Each row is a point on a landscape with many valleys, with its height.
A ball rolls from a point to whichever of its 2 nearest points has the largest drop for the distance, and stops where none of them is lower. Distance is the straight distance between rows; heights are no part of it.
poba (h 205): [ 20   5   1   2  -9  -6   4   2   3 -24  -8  12 -19   8  13 -19  12 -16
  11  12]
nubo (h 673): [ -1 -35  -4  -6  -3  19 -14 -17 -20   0   0  17   5  -1  13   5 -11   9
  23 -22]
mopi (h 602): [ 10  26  -4   9  15  15 -11  -1   5   5   6 -17  -1  10  23 -10   0 -11
  10  18]
rane (h 278): [ -3   5   3   7  -3  -7  12  -4  -8  -3  -2   2  -6  -2  -8  21  12   9
 -14  15]
sifu (h 639): [ -6 -12 -11   4  -1  -6  12   2  14 -17 -11  -4   9  17 -20  16   4  18
  17  11]
Kek (h 769): [ 14  -1 -11  -6 -19  -8  16  -1  -8  15 -14 -10   6   7   6  16  17  39
  -1  11]
kala (h 804): [ 36   0  23  -1  -7   3  16   5  -8  -1  -8 -12  11 -12   7   2  -9  -2
   3  -6]
baza (h 266): [ -1   4   2  -2 -10 -30   4   1   6   9 -16   5   6 -12  14  10 -12 -23
  -1  -7]
mivur (h 743): [  5 -20  -1   0  11  26   6   1 -10  27   1 -10   6   4  -1   9 -25  21
   6   4]
vaba (h 774): [-10  24 -21 -12  -8   7  -1  -7  -6   4  -6  -9   3  21  16  -7 -18 -25
 -26  19]
fuv (h 322): [ -6   5   2   9   9  12  14   5  -9 -16  -5 -35 -11   9 -18 -14  -1 -31
  -7  11]
Rabeg (h 727): [ 25  12   0   0   0  -3 -10 -13   1   9  20   6   4   4  22   5  -1  13
   5  18]
Nata (h 683): [ 27 -15   6   8   9   2   4   5  16  -2  15  16 -11  -6 -10   8  -2  31
  24  -1]
kab (h 259): [-25  -7  -8  18  15  -5  17  -5  -8  11  19  -1  -2 -23 -20  31  -2  30
   5   3]
duga (h 627): [ 14   3   5   7  20  32  -1  -9  -2  -8   3  -9   3  -5  15 -10   7  -3
  24  22]
Ror (h 400): [-23   8   1  15   1   2 -21  -5   4  -2  25  20  -8 -12 -15 -25  25   3
  -3 -11]
bunuv (h 834): [ -5  11   2  -5  -6  13  15   0   2 -10 -15  -7 -14   7   8 -16   9 -15
 -23   6]
mif (h 14): [  0   7   3   5 -17 -30  -2   7   8   0   9   9  -6  -3  -2  -7  -2 -14
 -14  17]
Fopa (h 675): [ 17   9  10  -5   2  -7 -13 -25 -12  -1  -1  -6  19  10  26 -10  22   1
   2   1]
magob (h 787): [ 28  -1   3  -3  -8 -16  16  -6 -14   6 -15 -13  12  -6  18   7   6  13
   5   6]
Bar (h 533): [ -8  -7 -13  -1  -1  27  10 -16   2  -9  -8   3  17 -23 -11  16  15  25
  -3  -8]
Sisar (h 476): [-11  19  23  -4  -3   2  -8   1  -3  19  22   6   1 -10   2   4  11   3
 -27   3]
reped (h 380): [-14  -4  -2  11   5  -6   0  -6   0 -16  10  11  -8  -2  -9  19  23  23
  11   7]
suk (h 634): [ 18 -12   3  -3 -10 -17  20  10  11 -19 -24  -7   8  13  -6   8  11  10
  22  -4]
rer (h 578): [  8  -9   5 -10 -14  10  -3  13  13 -22 -18   1  18  -5   1 -16  -9 -27
   7 -10]
fup (h 194): [-25 -18  10  16  -1  -2 -34   7  12  10  16  -6 -11 -14 -33 -23  -4   5
   6 -10]
pava (h 523): [  1 -16  -3  11  11   0 -16  -4   0  -2  41   2  -1  19 -15  -3 -16  13
   7 -14]
Suro (h 626): [-16 -19  -5  -9   9  19 -13 -12  -8   4   0  18  -4  -4   1   2   6   8
  10  -5]
Rup (h 379): [-11 -14 -29  20   3  -4   9 -16  -6  -4  23  12  -3 -22  -3  29 -11  30
  14   0]
vufud (h 680): [  9  19  -9 -27  -1  -3  11  -1  -6  -7 -12   1  -1 -12   9  -9 -21 -25
 -35 -15]
Kulid (h 614): [ -7  -8  -9   5  11   4   2 -12   8   3 -14 -13  11  11 -14  13  23  27
  22  -2]
lonis (h 591): [ -5  -5  -8 -11   5  20  -3 -10  -5  -1 -19  -4  28  12   6   4  15  22
  19   2]
Mag (h 789): [  2   8 -14 -19   7 -16   8 -16 -24  11 -15 -16   0   8  17   6 -19 -26
 -20  -2]
napu (h 589): [ -4 -16  -4   2  16   7 -14 -10 -14  -2  23 -16  19  22 -27  13 -10  10
  -7 -11]
Gisub (h 657): [ 15  -1  11   6  10  17   2  -5   7 -10  15   8  -5  -7  -6  -5   6   9
  13   3]
Kol (h 728): [  9 -17   5   4  10  20  12   7 -12  32   7  -8 -25  12   4  17 -10  34
  14   6]
Lemav (h 520): [  2 -19   8  -6   4  -6  -9   3   2  -6 -25  -1  12  -6   0  -3  12  -9
  35  -6]
ruf (h 50): [-18  -5   8  18  -1 -25 -17  15  10   3  20  12  -8 -11 -37 -14  -3  16
  -8 -16]
kone (h 393): [-22   4   7  -3  -7 -12 -22  34  12  23  -7  -9   9   6 -10  -3   1 -21
 -18  -9]
nodi (h 530): [ -1   4  13  -5   5  13  -2  -3 -11  11  19   1  -2   6   4  -2   6  26
 -15  -1]
Tolu (h 427): [-16  15  15   0 -11 -13 -12  16   0  35   0   3   3   1  -4  -2  13  -2
 -17  -8]
folon (h 368): [  1   8  -7   6 -10 -26  25  12   2  -5 -18   0 -18  -9   3  13 -12 -27
 -11   3]
fif (h 404): [-18  -5   6 -12  -5  10   1  12  19  15  14  28   2  -7 -11  28 -20  11
  -2  -5]
luk (h 307): [-14 -16   3  10   4   2 -23  -2   2  -3  26  14  -4 -22 -20 -14   3 -15
   3  -8]
mari (h 160): [ 12  17  -3  -2 -14 -41  -2  12   3  -4   1   6   3  -1   7  -2 -14 -23
 -17 -15]
zutu (h 424): [  0  -1   9  28  16   7   6  -5  -7 -12 -13 -33 -11  -2  -7  -2  15 -31
  10  -6]
tiro (h 201): [-19  -8  15  13   0  -2   4  20  11  -2  17  25 -14 -16 -19  -1  -4   8
  -8 -15]
Filup (h 593): [ -6   1   3   6  15  25  -8   2   0   5   5 -16  16  11 -12  10  -5   1
  -1  -2]
zol (h 356): [-21  -4   2 -12 -16  -9   0  19  10  10  -9  19   5  -7  -6  14  -3   7
  -4  -1]
Kif (h 319): [  4  10 -15   5  -3 -21   1 -10  -2 -11  -7  -4 -26   1   5 -24  11 -26
  -1  -2]
gifev (h 284): [ 20  16  16  -1  -7   8   6   2   9 -14 -13   5  -6  14  14 -14  20  11
   8   3]
kivel (h 459): [ -5 -13   1   2   0   2  -9   2   9   6  23  16   1   3  -8  19 -23  16
  13 -25]
Kipun (h 750): [24  3 -1 -2 -4 -4 13 -3  1  5 12  4 11 10  1 23  0 32  2 10]
felu (h 610): [ 12 -15  -1 -20 -16  -4 -17   5   0 -15 -19  -4   8  12   7 -25   0 -31
  15   4]
Luzav (h 609): [ 10  -9   3   0 -14 -14  12  16  17 -15 -21   7   2   5  -2  -5  -8 -16
  19   6]
goke (h 866): [  1  26 -14 -10  -9   9  18   4   8 -14 -24  -4  -5  -6  14   3  -5  -8
  -8   2]
Madez (h 599): [ -5  10 -10 -13   0 -12  13   7   0 -14 -32  14 -15 -15  12 -12  -5 -27
 -26 -17]
bos (h 351): [ -5  14 -15   7  12 -17   5 -10 -16 -25   8  -7 -26 -10   3 -18  -3 -24
 -17  11]
vus (h 108): [-34  -8   3   8  11   7  12   1 -11   6  21   4 -16   0 -23  21  -7  17
 -10  16]
biduk (h 46): [ 15   1   9  10  -3  -2  -2  13  18  -6  23   7   0   2 -18 -16   6   7
  -9 -10]
Dalit (h 581): [-29  -3  -3  -3   4  23  -9  -9  -9  -3 -10  13  18 -12  -5  17   6   9
  -6  -6]
fil (h 458): [-18  17  -1  18   8 -12 -17 -12   9  -7  14  15   1   0   0   0  28  14
   1   2]
Vupi (h 171): [ -7   2 -11  14   7 -10  14  -1  -5 -28  -3 -12 -29   7 -17 -12  -8 -28
 -10  25]
Miti (h 294): [-20  -1   1 -20 -15  14   4  21  16   9  -3  12   4  -2  -9   0   0   9
 -32  12]
bal (h 740): [ 15 -21   1  23  18  24  -8 -12 -10   9  28   0 -12 -11   9  15 -23   9
  21 -18]
tek (h 703): [ 23   5  14  -7   4 -19 -11 -11   2   1   8   0  22  12  11   0  -1  -2
  20   3]
pul (h 567): [  5   5  11  -5   7  16  -3   0  -2   9  -5 -16  13  20   9   3  11  18
   3  -7]
Vogek (h 345): [-11   7   0 -10  -2 -10  -9  15  -6  16 -15  -8  15   1  10   0  -2 -27
  -5  -3]
Kuze (h 716): [  6 -31  -7  -5   3  36   3 -13 -28   7  -4  -2   4  -5  10  -4 -16  21
  14  -2]
Zukig (h 548): [  2 -14  16  -7  -7  16  -6  16   6   0 -22  -2  16   1  -8   4   8 -10
   8  -9]
divo (h 158): [  3   4  17   1 -13 -13  11  15   7   1   4  -1 -19  -3  -5   1  18   1
 -19   1]
bani (h 486): [ 10  -9  15   9  10  -4  -7   4  -1   3 -22 -27  -1   3  -3 -13  12 -22
  24  -5]
fulo (h 572): [ 10  34  -5   4  10 -15 -25 -13   5   6   9 -10   6  -6  37  -7   3 -16
  10  15]
Tol (h 732): [ -7  22 -21 -24  -3  -3  -3 -12 -13  11  -2  -3  -7  -5  17 -16 -18 -29
 -33  -1]
demod (h 803): [ -5  14  -4 -14 -14  15  11  -1  -7  14 -22  -9   4  26  11 -11  -6  -6
 -21   7]
dakis (h 840): [-14  15 -20 -15  11 -25  -5   0  -6   6 -12 -10  -8   1  13   2 -39 -35
  -8   0]
begaz (h 156): [  1  -2   6  -6 -11  -4 -13   2  12   1   8  10   9  21  -5 -18   7  11
  -8   3]
fiv (h 819): [ 30  12  13  -7 -16   7  21  10   8   7   5  -7  13   5   9  -6   5   4
 -20 -11]
zabu (h 707): [ 19 -17  10  12  11  13  10   2   1  14  23   2 -32  -5   0   8 -16  20
  20  -4]
baki (h 228): [-13  -2   3 -19 -19   9 -10  20  16   1  11  20   2  -1 -16 -22   2   6
  -6   6]
Piv (h 481): [  2   7 -20  -4   4 -17  22   1   7 -25 -27  -1 -16 -12  -3  -8 -16 -28
   1  -7]
zazu (h 522): [-11  26  -5   3   6 -17 -14 -15   1  -4  13   4   5   8  15   2  13  -6
  -2  18]
binit (h 643): [ 18   3   3 -16 -10   2  -4 -12  -9  -6 -18  -9   9   2  31 -17   5 -21
   6   1]
tepo (h 472): [  1 -23 -31  16  15  11   7 -18  -7  -5  -2  10   9 -18  -3  22  11  30
  10   3]

For each start below, name the point where the ball stops.
nubo | vus
napu | biduk
bal | biduk
vaba | mif
fulo | mif

Call two points neighbours if one is among the 2 nearest of the other. Go from one point of each pair to the other, from neighbour to neighbour, staying as low as possible. Name the highest point that can't be avoided.
vus / ruf | fil
poba / Vupi | bos
mif / vus | rane
